Points on a hilly landscape, in no order, each with its height.
A climber steps from a point to the highest of its 6 nearest points, and stops where none of them is higher. Distance is the straight distance between rows; heights are no part of it.
<29>: [-33  49 -34  26  37  29   5 -15  40  17  -8]  h=23.8
<243>: [ 30 -10  18 -44  -6   5   9  12 -14  -2  18]  h=42.7
<545>: [-14  40 -22   4  19  31   8 -11  33  14  -2]  h=13.4
<186>: [-32   8 -23  27  22  -4  -7 -15  -4   3 -18]  h=29.3
<589>: [ 21 -26  28 -20 -33 -17   2   2 -20  -6  -5]  h=54.7
<335>: [ -7  61  -2 -25  -8  25   9 -13  15  14 -24]  h=33.3
<147>: [-18  61   6 -19 -27   0   6 -22 -13  15 -40]  h=33.7
<578>: [ 28 -59  22  -3  -5 -19 -10  32   0 -23  38]  h=47.0
<403>: [ -8  23 -15   0   4  18   8 -11  14   7 -10]  h=24.6
<227>: [-45  29 -23  21  18  -5  -4 -19   0  10 -26]  h=19.3
<100>: [ 11  57   9 -46  -2  32  12  -1   5  12  -5]  h=37.8
<103>: [ 38 -47  26 -35  -3 -26   4  43 -19 -12  48]  h=51.6
<473>: [ 20 -34  -2  11  17  12   0  13  15 -13  30]  h=37.9
<502>: [-19 -33  -6  43   7 -31 -20  -4 -25  -8 -13]  h=46.5
<579>: [-24  38 -17   4   2   9   4 -17  11  13 -25]  h=16.9
<371>: [ 38 -44   8 -30  19 -14  11  41  -9  -6  58]  h=65.6
<421>: [ 32 -58  10   2  20 -14  -8  41   6 -22  57]  h=56.3
<234>: [ 12 -58   5  51  -2 -26 -25  24  -3 -22  15]  h=53.9
<289>: [-21  28 -32  24  32  31   4 -10  38   8   2]  h=62.3
<378>: [-44  51  -9  -6  -7 -13  -3 -22 -14  16 -46]  h=12.7
<131>: [ -5   0   8  -5 -30 -14   3 -13 -21   7 -25]  h=64.0
<359>: [-10  10 -21  19  17  21   4 -10  17   3   1]  h=28.7
<301>: [  0 -46  -1  50   2 -32 -24  13 -13 -16   6]  h=54.2
<478>: [ -9  -6 -23  38  24  11  -1  -8  17  -1   0]  h=38.9
<647>: [ 15 -52  15  24 -17 -23 -13  19  -7 -14  12]  h=53.4
<95>: [ -3 -34   0  30  -9 -19  -9  -3 -11  -5  -5]  h=47.2
<235>: [-49  45 -29  21  23   4  -6 -19  14  15 -25]  h=15.0
<53>: [  6  17   4 -23 -14  13  10 -12   0   4 -10]  h=47.3
<383>: [ 11   1  17 -22 -33  -3   7  -9 -20   1 -17]  h=60.8
<462>: [ 19 -11  11 -19 -15   4   7   0  -7  -4   4]  h=47.9
<107>: [ 29 -20  -2 -32  22  12  11  15   1  -1  39]  h=57.0
<274>: [-12  18  -2  -5 -19  -1   7 -15 -11   8 -27]  h=50.6
<45>: [ 37 -39  22 -36   5 -14  10  30 -13  -9  40]  h=54.6
<634>: [ 30 -53  37 -22 -35 -32  -8  30 -17 -21  21]  h=43.1
<69>: [ 19 -42  31  -3 -42 -32  -5  10 -22 -10   2]  h=50.9
<609>: [ 11  32   8 -41  -8  26  12  -3  -2   5  -3]  h=35.7
<388>: [ 15 -28  12   0 -18  -7   1   0  -7  -4   3]  h=48.3
<476>: [ 13 -13  -6  -4  16  20   6   1  16  -5  23]  h=45.1
<327>: [-38  59 -28  13  20  16   2 -16  28  22 -19]  h=9.9
<412>: [-4 -8 -9 16  5  8  3 -8 12 -2  2]  h=32.9
<169>: [ 29 -36  20 -22  -8  -8   1  14  -6 -12  22]  h=41.3
<168>: [-18  52 -15  -4   4  23  10 -13  22  15 -13]  h=21.4
<275>: [-29 -30  -1  36   2 -35 -20  -6 -32  -7 -20]  h=41.1
<94>: [ -2 -25  -7  32   6  -6  -7  -6  -2  -6   0]  h=43.0
<523>: [ 20  16  -1 -46  15  28  18   6   4   6  20]  h=36.2
<583>: [ 22 -15   6 -17  -1  10   6   1  -1  -4  13]  h=40.7
<519>: [  4  59  -5 -40  19  37  14  -2  23  14   4]  h=55.7
<572>: [ -9  87  20 -36 -28  15   8 -14  -6  20 -41]  h=21.7
<649>: [ 11 -15  15 -15 -25  -5   4  -4 -11  -1  -6]  h=55.3
<534>: [ -3  37  12 -24 -33   2   9 -17 -19   9 -32]  h=47.8
<307>: [-24   8 -14  15  -2  -3   3 -17  -8   7 -21]  h=33.2
<202>: [-15  67 -13 -10  18  35   6 -11  42  23  -7]  h=23.7
<402>: [ 25 -52  -4  47  26  -3 -23  25  14 -27  36]  h=42.1
<553>: [-60  28 -14  14  14 -16 -15 -27 -12   5 -39]  h=5.6
<152>: [  3 -34  -7  45  16  -6 -13   4   0  -7   9]  h=48.2
<613>: [  7 -56  16  39 -24 -45 -26  22 -20 -24   5]  h=58.2

Two climbers start at each pair of points below. Name the first point that both come to, or write never.
<168> and <235> | never
<634> and <53> | <383>
<186> and <327> | <289>
<402> and <462> | never

For each start below, name the point where the climber stops.
<147> | <131>
<578> | <371>
<388> | <131>
